Each row is a point on a tangle of strands that fork and nearly touch. The rows are in no order.
Points whose rows are less than 70.6 apart are linked; no others are. Some points are linked to none.
<644>: [-10  22   4  14  -8 -11  -4 -21  17 -18  -6   0 -14  -5  -2  -4 -11  19
   6   6  -3   4  20   6 -16  -4 -24   4  15  -6   7  -6   8  -9  19  -7
  25  -8  12  23   6]
<694>: [  0  -6  -7  39   1   2  11  23  -4   6  19   2  19  12  22   2  13  10
 -14  16 -18  20 -16  -6   5 -17  15  11  -4   7  -8   0  -8  11   3  -9
  24   2  -3  27  -3]
<1134>: [ -8  35   8  30  26 -37 -13 -20  -7  -2  16   9   4   5   5  -1  -6  19
  16  16 -10 -11  11   1  20 -25   1 -16  14   7   5  15 -13 -12   3  12
  21  -4   8  42   0]
<783>: [ 21   0  -6  38  14   7   3  17  -6 -12 -10 -13   9   7  -3  -6  23  18
 -10  15 -23  -7  10   2 -28 -37 -17  11 -11   3  12 -13   4 -16   6 -21
   9  -8  -3  23  -1]
<853>: [ 28 -32   2  23  15  16  16  33 -18  10   4 -11  19  17  12   1  25   7
 -22  14 -24  -5  -8 -20  -1 -26  30  20 -13  -3  20  -7 -12  17  15  -4
 -19  19 -32  -2   6]
<768>: [ 27   0   2 -15   1   1  11  29 -24   4   1  -9   8   5   6  -8  26  13
  -6  -3 -10 -12 -10  -3   4   3  26  16 -27  10  -3 -14  -8   4   4  -1
 -32   7 -20 -18  19]
<627>: [-17  -4  -8 -14  -9   2 -14  14   8 -16 -32   1  -2  -4   9  10  -4  21
 -12  -9  -3  13 -24  17 -14 -11  18   7   7  11  22 -19 -10 -22  13 -34
  -6 -19  -4 -32  19]
<461>: [  0 -15  10  -4  22   8  -1  -3 -19  15   2  20   7   4   5   7  13 -33
  -2  -7   5 -15   5 -24  20 -17  22 -20 -23  -4  16   2 -13  13 -27  13
 -39  18 -25 -27  -2]
<606>: [-14  12  -9  -3 -19  -6  -6  18  16 -27 -21   3   4  -6  18   1 -10  28
 -11   0 -12  18 -18  12 -15  -3  21  27  12  10  18 -14 -14 -10  30 -35
  12 -17   7   1  28]
<1075>: [ 16 -13   9   5  -4  12  27   8  -3  14  10 -18  11  15  16  -1  26  -1
  -4   2  10   5   6  -5 -14   9   9  26 -10   0  -8  -6   3  19 -10  15
   8   1 -12   1  -2]
<675>: [  1  -6 -16  20  12   0  -3 -17 -11   3  -1  -8   5   2 -11 -11   9   4
 -14 -12  23   4   9   5 -12 -10 -24 -17  -4  -7 -24  -2   7   7 -26   8
  18  -1  -1   6 -26]
<206>: [-12  38  -2  -1  18 -29 -40 -30   7 -16  -3  18  -9   4 -16  -1 -24  33
   3   2  -3   1   4   3  14 -21  -9 -10  37  17   6  -6   3   0   5  -9
  30  -6   5  43   1]
<506>: [ -5   0   4 -25 -29  -5  -5   6  11 -29  -4  -2 -11 -23  10   6 -23  16
 -11  -9   9  15 -19  24   4  18  13 -10  10   4  -8  10  16  -6  17   0
 -15 -15  24 -34  18]
<806>: [ 10 -28   3  18  19  13   4  26 -17  21  10   1  10  18  10  -4  18  -9
  -8  19 -31  -7 -13 -26  11 -12  37  13  -9  -4  23  -4 -21  12  11   1
 -22  27 -38  -3   4]
<201>: [ -7  13 -18 -15  11  -9 -21 -17  -2  -1   6  14   8 -10 -25  -3 -15   5
  -4 -15  30  -6  -1  13  18   8  -5 -29  18  11 -22   4  -6  -5 -14   7
  18   2  10  -1 -25]
<475>: [  1  -3   2 -41 -11   8  -1  -1  -1   1  -3   6   0 -16  -7  12  -6 -15
   8 -28  28  -4   6   3   9  10  -3 -32 -21   9 -26   8  12   0 -33   5
 -29   6  16 -45   6]
<440>: [  8  -5 -10   3  -2  11   1  10   1   2 -10   2   2  -1 -13  -4   7 -16
   8   5 -13 -15  -2  -1  -5  19 -38   1 -11   8 -10   3  12 -15  -2 -10
   1   3   3  11 -11]
<622>: [ -6  15  -9  -6   3 -15 -18  -4   2  10  22  12  10   9 -18   7 -17   5
   9   5  11   0 -14  14  26  27  12  -5  38  11 -17  11 -12  -8   3  14
  39  -3   8  38 -17]
<144>: [ 10 -34  13 -18  10  33   0   2 -14  13 -12   1   8  12  -4  16  23 -25
   6 -29  25  -5  13 -20  -6 -15  -3 -16 -40   6   2  -8  13  22 -32   5
 -35   5 -24 -35   5]
<780>: [-14  -3 -21 -39  11  24 -12   3  -6  20  -8  26   4   6 -23   0  -6 -34
   3  -9  13 -13  -5   1  24  18  -9 -24   4  20 -16  12  -1  -8 -21  -4
 -12  11   3 -11  -9]
<672>: [  8  -2   2  17 -10  12   8  13  11  -3  -4   0 -11   1  -7   1   3 -22
  20  10 -24 -13   0  -8  -7  11 -37  16  -5   3   7   0   3  -6  16  -9
   8   4  -1  18   0]
<402>: [ -8  12  -8  26 -15  -9   3  12   8   6  21   8   9   4   5  12  -3  -3
  13   9 -14   5 -18  -5  15  17  -5  10  15   3 -12   6  -8   2  11   2
  36   0   8  45  -3]
<62>: [-10  26  15   1 -13 -27 -11 -26  17 -26  13   0  -7  -9  -1  -1 -17  22
   9  11  11  14  10  12   2   6   1   6  24  -2   5   7   4  -4  31   3
  24 -22  19  25  16]
<162>: [-13   6  -9 -16   1 -15 -22 -36  -9 -12 -11 -11 -24 -14 -26 -12 -20   8
  10 -16  33   3  21  15 -12   2 -31 -29   7 -17 -18  -1  13   2  -9   1
  -2   8  19 -17 -15]
<82>: [-26 -17 -13  -8   0  27  -8  -6   6  22  -5  31  -4   2 -10  13 -19 -56
  21   6 -13  -6 -11  -9  24  32 -10   4  14  -9   2  15  -8  -2  -8  -3
   9  12  -6   7 -15]
<14>: [-20 -15   1  20 -11   9  11 -12  22   0  -1  -5   1   0  11   0 -10  -5
  -9  -4  14  19   2   6 -22   8 -15   0   1  -9   0  -1   5   8  -3   3
  28  -2  -2  -2 -16]
<279>: [ -5  12  10   1 -26 -12   7 -21  14 -38   1 -22  -2 -14  14  -6  -3  28
   3   0  28  24   9  28 -33  -4   9  10  11 -20   1   3  23  -7  25 -12
  -2 -33  32  -6  26]
<963>: [ 21 -17   8  10 -11  16  30  29   7   7  12 -22  10  15  19  -7  24   6
  -3   9  -2   7  -2  -5 -23  11  10  37  -9  -7   2 -13   2  16  15   3
   6   4 -10   9  16]
<416>: [-11  -2   6 -40  -6   7  -2  -4  -5  -7  -1 -29 -14  -3 -19  -9   1   7
  12 -12  27   1  14  19 -13  12 -14 -18  -4   8  -7   7  16  -4  -6 -10
 -21  -9  26 -47  12]
<799>: [  6  11  -4  21  -9  -3   2  22   4 -22 -17  -2   5  -2  12  -4   8  24
  -1  10 -28   2   0   2 -14 -17  15  32   4  13  24 -17 -21 -15  30 -28
   5  -5  -2  13  30]
<761>: [ -2  -7 -15  23  11   7   8 -17  -5  20   3   7   6   1  -4  -4   3 -20
  -2  -9   9  -8   3  -3   9   2 -16 -10  -7   2 -21  11  -2  10 -26  16
  15   9 -10  13 -25]
<230>: [ -5 -19 -16   5   1  14  -5  30  -3  -4 -20  11  21   0   4   2  17   2
 -18   2 -22  12 -23  -1 -12  -2  -5   0  -4  17  13 -15   2 -12   3 -27
   0  -1 -12  -2  -1]
<1086>: [-10  13  -1 -26 -11  -5 -19  -7  15 -31 -26  -5 -20 -23  -9  -1 -23  23
   5  -3   3   9   0  21 -17   7 -27 -10  20   4   1   2  29 -17  10 -26
  -7 -16  34  -9  10]
<296>: [  6  -1  11  -5 -25  -4  11  -6   8 -29  -7 -34  -4 -18  13   1  -2  24
   3  -4  13  18   8  24 -34  -6   2  -2  -3 -22   5  -3  20 -18  12 -16
 -18 -22  23 -28  26]
<739>: [ -6  -5   4  35  17  -6   3  -4   1  20  16  25  -5   2   8  11  -8 -44
  16  10 -28 -18  -3 -18  29   3   3  -1   2 -16  14  28 -20   4  -1  15
  -6  21 -12  18 -13]
<1206>: [ 18 -20   4 -13  22  23   6  13 -18   7 -10 -21  11  19 -20  -4  31 -14
   6  10  -4 -16  22  -3 -15 -12  -2   4 -20   6  13 -14 -11 -15  -1  -2
 -21  -1 -24 -21   4]
<1022>: [-27  13   2 -20   1  -5 -35 -35  22 -17 -22   4 -35   0 -20 -14 -31  21
   9  -4  -3   9  18   5 -11   0 -26   1  45  -3  13  -4  15  10  15 -18
  25   1  16   7  -6]
<878>: [  0  35  -2  14   7 -36 -15   2  -2 -11  19  18  10  -2   7   1 -10  24
   3  11 -14  -5 -14   8  32 -10  16  -4  17  17  -3   9 -12  -8  13   0
  16 -15  11  45  10]
<1016>: [ 22 -22   6  16   0  12  26  34  -2   7   6 -18  12  14  19  -6  24  13
 -16   6 -11   5  -1  -3 -23 -12  26  36 -10  -6  11 -18 -16  13  25  -8
  -1   9 -17   2  22]
<338>: [ -7  16 -15 -17  -5  -2 -16   9  12 -15 -20  22   2 -17  -4   8 -13  16
  -9  -3 -18   6 -20   5   8   6 -22  -1  23  20   1  -9  13 -17   9 -24
  14  -9  21  18  -4]
<1122>: [ 21 -13   2  33  -1  -5  18  15  -4  -2  10  -2  17  -5  35   8   5  14
 -26  -4 -14  10 -13 -10  -5 -30  19   4 -31 -11   4  -6   4  14   2  -4
 -14  10 -15  -6   1]
<1078>: [ -7  10 -11 -20 -10  -9 -15  -3  15 -24 -34  19  -7 -29   6  15 -17  18
 -13 -11 -12   6 -13  10 -12  -4 -27 -10   8  16   3  -8  20 -25   4 -31
  -6 -13  23  -4   0]
<975>: [ 10  31  -1  13  -6 -28   5   1 -11 -19  26   2  17  -4  13  -6   9  27
  -7  10  -1   6 -10  17  12  -5  19   9  -3   8 -12   1  -3  -7  16  -1
   4 -20   8  29  16]
<1014>: [ -5  11 -19 -42  16   7 -11  13 -13  12   0  26   6   5 -21  -3  -2 -25
   3  -5  13 -18 -11   5  38  13  13 -22   9  19  -7   6 -11 -14 -20   2
 -16   8   3 -11  -7]
<786>: [ 18  15   1 -27   9 -12   6  11 -24   6  16   0  10   0  -3 -11  20   0
   3  -6  15 -17 -10  -1  27  18  29  -6  -3  18 -12   0 -12   2 -20  25
 -18   8   0  -5   7]
<760>: [-13  -8  -6 -26 -18   0  -1  19  18   1  -4  25  -2 -12   6  13 -26 -13
 -11  -9 -10   8 -23   2  26  29   8  -5   9   5  -6   9   3  -3   8  -3
  -9   8   3 -16  -2]
<387>: [-10  -6  11 -36  17  11  11  -9  -5  22  11 -16  -8  21 -16 -13  11 -29
  29   4  13 -13  19 -10   2  34  -1   7  -1   7  -2  17 -17   4  -6  24
 -19  -1   1 -23   7]
<899>: [ -1   6  -8  -7  19  -1 -34 -16 -20 -12 -33  12 -11 -13 -25  -5   1   5
   2  -2 -16 -11   8  -2  -6 -34 -17 -24   2   3  22 -23   3 -24 -16 -34
 -23   3  -6 -11  -8]
<424>: [ 11 -19   7  11   0  15  19  11  -8  20   9  -3  12  13  18   9  14 -11
  -6  -5   3  -1  -1 -20   2  13   6  15 -16   0  -5  -1   2  31 -15  16
  -4  11 -18  -4  -7]
<1182>: [ 34 -23   3  19  22  21   7  13 -20  16  -9 -21   5  16 -20 -11  29 -14
  -8  17 -10 -30  24 -13 -15 -29  -9   4 -27   0  13  -3   2  -4  -6  13
 -16   1 -17  -1 -11]
<910>: [ 18  -1  13  55  -1   4  23   9  24   2   5 -12   2   7  19  -2   4  11
 -18  15   2  11  22  -9 -28 -44 -15  15 -16 -29  17   1   2  -2  17  -5
  16  -6   5  28   1]
<1010>: [ 11  26  -6  23   7 -19  -2  -5 -20 -17  14 -20   7  13 -14 -26  31  29
  -5  20   1  -6  17  15 -14 -20  -2   9  -6  -4 -12  -3   8 -15   5  -1
  18 -18  12  47  -1]
<626>: [ 25  -8  -5  36  21   9   1   9 -16   4  -5 -20   4  13 -10 -15  28   6
 -12  20 -12 -19  18  -4 -19 -36 -14   5 -16  -7  10  -6   3 -13  -8   0
   1  -2 -10  16 -14]
<479>: [ -9   9 -22  -7  15  -7 -21 -15   3  16  10  13   7   6 -32  -6 -13  -2
   5  -3  17  -4  -7  18  20  24  -1 -19  30  12 -21  12  -7  -4 -14  13
  37   0   5  30 -29]
<78>: [ -6  -3 -22 -15   8  17  -9   0  -6  11 -13  11  -2   1 -27  -5   1 -31
  12   6  -8 -21  -3  -1   9  25 -33 -11  -2  11 -11   6   5 -12 -10  -6
  -1   9   0   4 -13]
<995>: [ 22  24   1 -18  -4 -20  11  -4 -20 -10  21  -4  13 -10  -1  -8  14  12
   2  -3  20  -9  -8  12  15  19  17  -3  -2  14 -25   6   4   1  -6  19
 -17 -10  12   3   9]
<1216>: [-15 -34   8 -24 -22  16   7  19  17  12  -5   4  -6   6  26   8 -11  -2
 -15 -20  -7  21 -22 -12   5  26  19   5 -12 -17  -3  -4  17  30   3   7
 -15  25 -16 -33  14]
<503>: [  2  20   7  39  21 -26   5 -19  -6  13  19   0  -4   4   2  -5   2  -7
  14  13  -6 -19  16  -2  10 -13  -8  -7  -2  -7   0  19 -17  -7  -7  27
  13   7  -1  33 -14]
<186>: [  3 -14  -4  17   0   9  11   9  -4  25   9  11  12   6   9   3   6 -21
   1   3 -11  -5 -10 -15  20  18   3   3  -6   6 -12   5  -5  21 -14  14
   6  15 -13  13 -13]
<884>: [-19 -19  -7  -1   2  19  -5   4  -2  21  -3  24   6   9  -4   6  -7 -39
   3  14 -14  -1 -13 -18  22  20   2  -3   9   0   5   2 -11   9  -5  -6
  -1  14 -17   0 -17]
<50>: [  2   7   8  28  -5  -3  10  17  14 -12  -1  -2  -1   0   8  -1   2   7
  11  20 -30   0  12  -9 -15 -16  11  30   2  -2  28 -10 -23  -8  32 -14
  11   3  -7  21  23]
<1184>: [-19   2 -20   0  13   1 -26 -23   4  15  -5  12 -14   7 -29  -8 -25 -12
  15  -3   7  -3   1   9  11  23 -24  -7  31  -1 -12   9 -11   3  -2   3
  43   5   4  30 -31]
<1113>: [ 12  -6  -4  30  -6  -6  20  11  -4  -4  21   6  23  -6  31   4   7  16
 -26  -6  -4  12 -18  -3   2 -15  19   5 -21  -5 -15   1   3  22  -5  -3
  -1  -1  -5   9  -1]
<203>: [-16   0  -1  14  -9  -1   3 -11  19 -17 -10  -1  -3  -7   7   0 -10  10
  -3   2  -2  12   2   7 -21   3 -20   1   3  -6   5  -4  11  -1   7  -9
  23  -8   8   7  -8]
<1173>: [-11  26  -2 -28  -5 -17 -30 -15   8 -24 -24  13 -12 -18  -3  15 -32  30
  -9 -13   5  12 -14  16   6 -22  20  -9  25  12  17 -13  -3 -18   4 -20
   3 -28  10 -17   0]
<1158>: [-20 -16  13 -25  -2  18  17 -15   9  22   9 -21 -14  13  -4   0   3 -26
  16  -4  20   1  25  -4  -3  35  -7   8   1  -2 -10  19  -1  18  -6  25
  -5   1   5 -31   1]
<1046>: [-26  14  -6 -11   5  -9 -32 -33  14  -5 -10   5 -26   3 -27 -11 -31   8
  16  -3   8   6  13   9   0  13 -30  -1  38  -7  -5   6   2   6  11  -2
  36   3   7  17 -20]
<842>: [ 30 -11  12  44   7  -3  23  -1  -5  11  13  -7  12  -4  22   5   5   4
 -18  10  -7  -2  10 -14  -8 -51   4  -3 -27 -11   7   7  -1   7  -7   6
 -14   1 -10  -3  -9]
<1167>: [-11  -7   3  14 -28   2  17   4  16  31  21  -2  -8  11   6  16  -8 -32
  30   2 -10   7 -10 -13   8  38   6  19  16 -16 -13  12 -14  18   9  23
  34  15  -3  22  -1]
<588>: [-16 -16 -17 -14 -15   5  -3  29   7   7  -6  33   6  -9  11  12 -14  -7
 -28  -5 -19  16 -42 -12  26  14  14  -7   5   2   4  -4   4   1   6 -12
 -14  20  -9 -11  -1]
<720>: [-16 -11  -2  -1 -24  15   4   5  13  28  10   5 -12   4  -3  17 -18 -44
  31   7 -15  -1 -15  -8  18  44  -4  13  17 -11 -12  15 -15   9   5  12
  21  15  -2  15  -8]
<507>: [ -7   8   2  37  32 -19  -4 -16  -9  20  14  11  -4   9  -2  -6   2 -27
  24  11 -17 -31   8 -11  16 -10  -7  -7   2  -4  12  28 -20  -6 -12  23
   6  12 -11  29 -18]
<276>: [  3   9  -7 -38  18  -4  -1  15 -24  17   5  18   8  10  -9  -9  12 -20
   1  -6   7 -22 -15  -6  32   7  32 -15  -3  21   1   1 -21  -6 -26  14
 -24  13 -13 -11   1]
<880>: [  5  -4   6   1 -26   2  24   9   6  25  29 -13  -1  12  15   6  14  -9
  20  -1   2   6  -6 -11   1  44   9  35   8 -14 -19   8  -3  27  14  27
  22  11   2  21  12]
<132>: [  5 -35  16 -17  -9  21   6   5   3   5  -9   2  -2  -2  14  22   3 -20
  -1 -28  19   3   5 -17  -1  -1  -3 -17 -38  -4  -7   2  23  25 -21  16
 -37   9  -9 -42   6]
<647>: [-12   9  -4 -31   0  -4 -18 -15   6 -10  -4  15  -3 -12 -20   3 -21  -1
  -1 -11  22  -1  -6  16  15   8  -3 -25  15  10  -7   4  -1 -12 -12   1
  -1  -4  12 -24 -13]
<306>: [-12   8  -1 -35 -14  -2  -6   3  11 -10  -1  14  -5 -13  -2   8 -29  -1
  -2  -2   4   6 -12  11  25  20   7  -6  16   7  -3   7   0 -11   9  -1
  -4  -5  12 -21   3]
<816>: [-16 -28   5  24 -17  14  15   5  29   3  -2  11   8  -6  25  17 -14 -12
 -16  -6  -4  18  -8  -6  -7  14  -1   1  -3 -12  -2   6  11  17  -6   2
  17   8 -10  -2 -11]
<993>: [  2   5  10 -15 -33 -10  -2  -3   5 -30 -15 -22 -13 -29  16  11 -16  17
   1  -5   3  12   2  21 -15   3  10 -10  -5 -13  -2  -2  16 -19  10 -11
 -28 -17  26 -34  23]
<43>: [ 17   4   3 -10  -8  -5  -3  -9 -12 -24 -12 -42  -4 -10  -2  -2  12  30
   5 -10  20  12  16  26 -44 -21  -9  -6  -5 -21   4 -23  16 -27   0 -27
 -20 -16  20 -25  18]
<1151>: [ -4  13   6 -48 -13 -16  -7   2 -10  -5   5   0 -13 -11   3   6 -14  11
  -4 -20  25   6 -20  13  21   5  50 -11   1   4  -5  -1 -15  -2  -1  15
 -31  -9   1 -53  15]
<907>: [  1 -19 -14  -9  -5  16   0  33 -10  13  -5  19  19   2  13   8  12  -2
 -24  -5 -13  11 -36 -10  13   9  13  -2 -11  11   1 -13   8   7  -9 -15
 -16  13 -21 -14   1]
<663>: [ -1   4 -15  -3  13  -7 -30 -11 -24 -14 -27  10  -7 -17 -20  -4  -1  16
  -4  -8  -4  -2  10  -3 -14 -28 -34 -34  -3  -6   6 -25  16 -17 -26 -27
 -13   8   2  -8 -16]
<974>: [-16  26   4 -19   0 -16 -38 -34  21 -32 -28   5 -24  -6 -10  -2 -30  41
  -8 -14  -5  13  11   7 -18 -19 -13  -2  34   6  14 -21  20   7  11 -22
  18  -7  14  12   5]
<544>: [-16 -28   4   0 -21  11  11  18  24  -5  -4   6   4   0  29  10 -14  -4
 -21 -11  -4  26 -23  -3  -8  19  16   5  -6 -12   1  -6  11  20   5   0
   4  12  -8 -22   7]
<1051>: [ -1   2 -15   3   7  -5 -10  -7 -18  -8 -10 -11   0  -3 -19 -15   9  16
  -7  -9  12  -1  10  10 -18 -15 -29 -20  -5  -3 -11 -18  10 -11 -17 -14
   4   2   4  -6 -15]
<1234>: [-11   2 -16  46   1   0   3  11   0  11  17   9  18   4   5   9   8   4
  -1  15 -25   8 -13 -10  11 -11 -10   2   6  11 -12  10   0   5  -1  -3
  36   4   3  46 -17]
<216>: [-10   6   8  -5  -5 -13   2  -1  -2  -5  11   1  12  -5  12  -1  -2  15
 -10  -5  12  13 -14   3   3  -1  35  -2   3   5   7 -14 -18   1   0   5
  10  -9 -10 -21   3]
<237>: [ -6 -19  12 -34   2  19   0  -4  -5   2  -8 -33 -16   7 -17  -5   6  -5
  15  -8  21  -1  22  12 -21  -1 -19 -15 -18  -2  -4  -3  15  -4  -9  -8
 -28  -8   8 -51  17]
<688>: [  4   8   8  44   3 -15  27  18  -2   9  33  -4  15  17  29   0  11  14
  -7  18 -16  14  -7 -16   2 -21  26  23  -8 -12   1   3 -16  18  18  10
  20   6  -5  30  14]
<87>: [ 10 -10  11 -20 -13   7   5  -8   3  -1  -4   2  -1 -21   8  13 -11 -14
   1 -25  17  -8  10  -3  11   8  -1 -24 -29  -2 -24  11  11  10 -23  19
 -34  13   9 -35   1]
<395>: [ 23   5   7  17  14  -2  27 -32   0  30   6 -17 -12   5  -4 -11   9 -22
   5  -5  26 -20  29 -14  -1  -4 -18  11 -19 -17 -15  23  -6   8 -15  45
   0   0  -6   9 -15]
<713>: [ 14 -27   9 -15  16  21  -4   9 -22  15  -2  13  13  12  -3  12  27 -19
  -2 -24  14 -13   4 -26   9 -20  19 -17 -35   6  10 -12  -2  24 -34  10
 -39  10 -29 -36   1]
<874>: [-11  -5   7 -37 -18   4  -3  -2   0  -9  -1 -16  -6 -19  -6   6  -8   4
   5 -26  32   8   0  22   0   9  -4 -26  -4   6 -22  11  22   0 -15   2
 -28 -11  36 -52  15]
<190>: [ -3  24   9   0 -22 -16   0 -24   8 -35  16  -9   1 -12   7  -5  -7  31
   2   7  23  19   5  23 -15   2  16   8  11  -8   0   6  10  -3  31  -4
  14 -31  22  15  22]
<1149>: [-14  11  -9 -19  32   3 -28 -11 -16   2 -21  23  -8   2 -24 -12   0 -16
   7   7 -16 -21   4  -6  14 -18   0 -20  12   1  28  -7 -15 -23 -15 -21
 -14   4 -10  -8  -9]
<26>: [  9   2  -6   3   5   7  12   6 -14  12   9 -22  14  19 -11 -15  34   5
  -1   9  12  -5   3   4  -8  13   5  12   2  12 -15  -3   2   7 -23  19
  15  -4  -5  15 -15]
<71>: [  4  -9   7 -21  21  15   6  -2 -16  19   0 -17   0  19 -22 -17  23 -19
  14   9   9 -19  21  -3 -13  10  -4   3 -12   6   4  -2  -9   0  -9  13
 -11   0 -14 -15  -4]
<452>: [  1 -12   9 -19 -22   6  23  15   8  10  25 -19  -2   8  23   0   9   9
   2  -5   9  21  -8  -3   2  48  18  29   6  -7 -15   4  13  32  14  16
   2   9   3  -6  15]
<664>: [ 23  26  -4  32  10 -15  -2  -6 -17 -21  -2 -20   4   1  -6 -12  21  33
  -4  20 -16  -9  22   7 -18 -41 -18   4 -14  -6  -1  -9  11 -19   7 -20
   2 -14   9  36   6]
<876>: [-21  27  -3 -12  20 -16 -32 -24   5  -7 -14  20  -5   4 -17  -3 -23  17
   4   1  -9   0   1   3  12 -15   0  -6  31  15  19 -10 -10  -6   0 -10
  20  -6   1  19 -10]
<578>: [-13  32   4 -27  -5 -16 -39 -31  19 -29 -29  12 -21 -19  -4   7 -35  38
 -11 -16  -1   9  -2  12  -2 -25   3 -11  29  16   9 -16  11 -11   5 -18
   7 -19  20   6   0]
<428>: [ -4  12  -1  -2 -18 -14  -3  -2  15   0  19   9   3  -6  -6   9 -19  -2
  12   3   2   5 -12   8  19  28   6   4  27   7 -14  11 -10   2  16   7
  32  -5  11  26  -4]
<683>: [ 31  -4  11  29   1   6  32  -9   3  35  10 -18 -14  10   8   0  15 -27
   5   2   6 -12  17 -25   2  -1 -16  29 -22 -14 -11  22  -2  16  -4  41
   2   3 -15  21  -7]
<877>: [ 11  -5  11  25  -1   9  19  20  14   0  -2  -4  -6   5  -1  -2   7 -11
  10  20 -23  -8   8 -12 -15  -3 -12  22  -4  -6  22  -6 -16  -5  24  -7
   9   7 -12  12   8]
<533>: [ 19   2  -7  -2   6  -3  -1  -5 -23 -18  -7 -29   4  -9 -11 -12  17  18
  -2  -7  18   0  13  20 -32 -21 -18 -16 -15  -7 -12 -18  20 -18 -16 -15
 -15 -11  15 -10   1]
<540>: [ 12  11  -4  13   9   1   7   5 -15  -1  18 -25  13  20 -13 -24  41  15
  -3  14  10  -6   4  12 -15   1   2  16  -1   5 -14  -5   4  -5  -6  12
  17 -12   0  30  -6]
<1141>: [-12 -22  27 -18  -3  16  20 -11  12  14   2 -28 -17   8   4   2   5 -17
  11  -4  25   4  34  -9 -18  13  -6   6 -15  -9  -2  15  10  20  -5  29
 -20  -4   5 -41   9]
<1041>: [ -4   2 -21  -7  -8   6  -4  29   4 -11 -14  17   9  -9   3   5   6   4
 -12   5 -26   8 -29  -1   1  12 -12   5   6  23   3  -9   9 -16   5 -29
   8  -9  13  14   0]
<327>: [-24  12 -11 -19  25  -4 -27 -20  -2  -1 -16  27 -10   3 -22  -4 -20  -5
   4   4  -6  -7   3   1  13  -6  -6 -14  29   7  20  -6 -11 -12  -9 -12
  13   2  -2   3 -17]
<1171>: [ 16  24  -3  -2  -8 -24   8 -14 -10 -13  24  -6  10  -9  -3 -10   7  12
   6   3  14  -6   2  17   7  17   3  -4   7   4 -24  11   4  -8   7  11
   4 -10  15  21   5]
<2>: [ 24  -8  12  60   8   4  23   1  13  11   8  -6   9   4  20   1  -1  -4
 -15  18  -6   4  15 -16 -14 -45 -12   8 -20 -18  19  13   0   4   4   4
   5  -1  -9  13  -7]
<779>: [ 16 -15  19  24  -7  13  28  -3  13  20   8  -7 -14   5  11   4  -4 -39
   8   8  -2 -10  12 -24  -5   4 -16  20 -20 -21   5  13  -3  11   8  25
  -2  11 -15   0  -6]
<128>: [  6 -15  26   0 -22   4  20   1  15 -18  -7 -19 -15 -15  24   4 -14  -5
  -4   3  -3   9  19   5 -23  -3   6   8 -23 -27  10  -3   4  -3  19  11
 -26  -2  -1 -37  18]
<859>: [  9  -7  17  25   7  -4  14  -5   4  12  13  15 -16  -4  12   6  -7 -41
  12  11 -25 -18   9 -24  14   0  -1  10 -15 -24  18  18 -11   9  13  24
 -17  20 -18   3  -5]
<1208>: [  7 -21  10   1  24  -1   3   8 -14  19  11  13   2  12  12   0  10 -19
  -5   4 -16 -13  -6 -32  17 -12  38   2 -14 -10  23  -3 -21  16   4   7
 -38  25 -38 -19   4]
<1020>: [-12   8  -8 -26  -6  -2 -16   3   1 -16 -28  11  -7 -11  -2   6 -15  13
  -8  -5  -5   2 -15  13   5 -12  20  -2   9   8  24 -16 -14 -20   3 -26
 -15 -13  -5 -31  11]

Follow the links from the first point to the second, and from the first to the third. Name the last point that the two ways share.
<907>; <842>; <578> => <479>
<720>; <1016>; <1206> => <1075>
<144>; <761>; <626> => <1075>
<644>; <540>; <1234> => <296>
<206>; <296>; <1010> => <1051>
<1113>; <1020>; <506> => <479>
<402>; <663>; <62> => <296>
<713>; <82>; <43> => <186>
<62>; <1075>; <876> => <1051>
<1041>; <43>; <694> => <306>

A fork is a point with three links, a tip a point with one. Leave the first point through the second and follow the links. Name the first fork or tip that comes.
<144>; <132> => <237>
<995>; <1171> => <395>
<910>; <2> => <694>
<540>; <1010> => <1141>

A fork is a point with three links. Follow the links from the first point to the second and name the forks in between, in order.
<899>; <296> => <1051>
<1016>; <663> => <1075> <186> <1051>
<1051>; <760> => <296> <306>
<62>; <506> => <296>
<416>; <26> => <1075>
<1041>; <186> => <306> <296> <1051>
<627>; <588> => <479> <306>
<1173>; <428> => <479>
<1158>; <884> => <1075> <186>
<452>; <461> => <186> <1075>
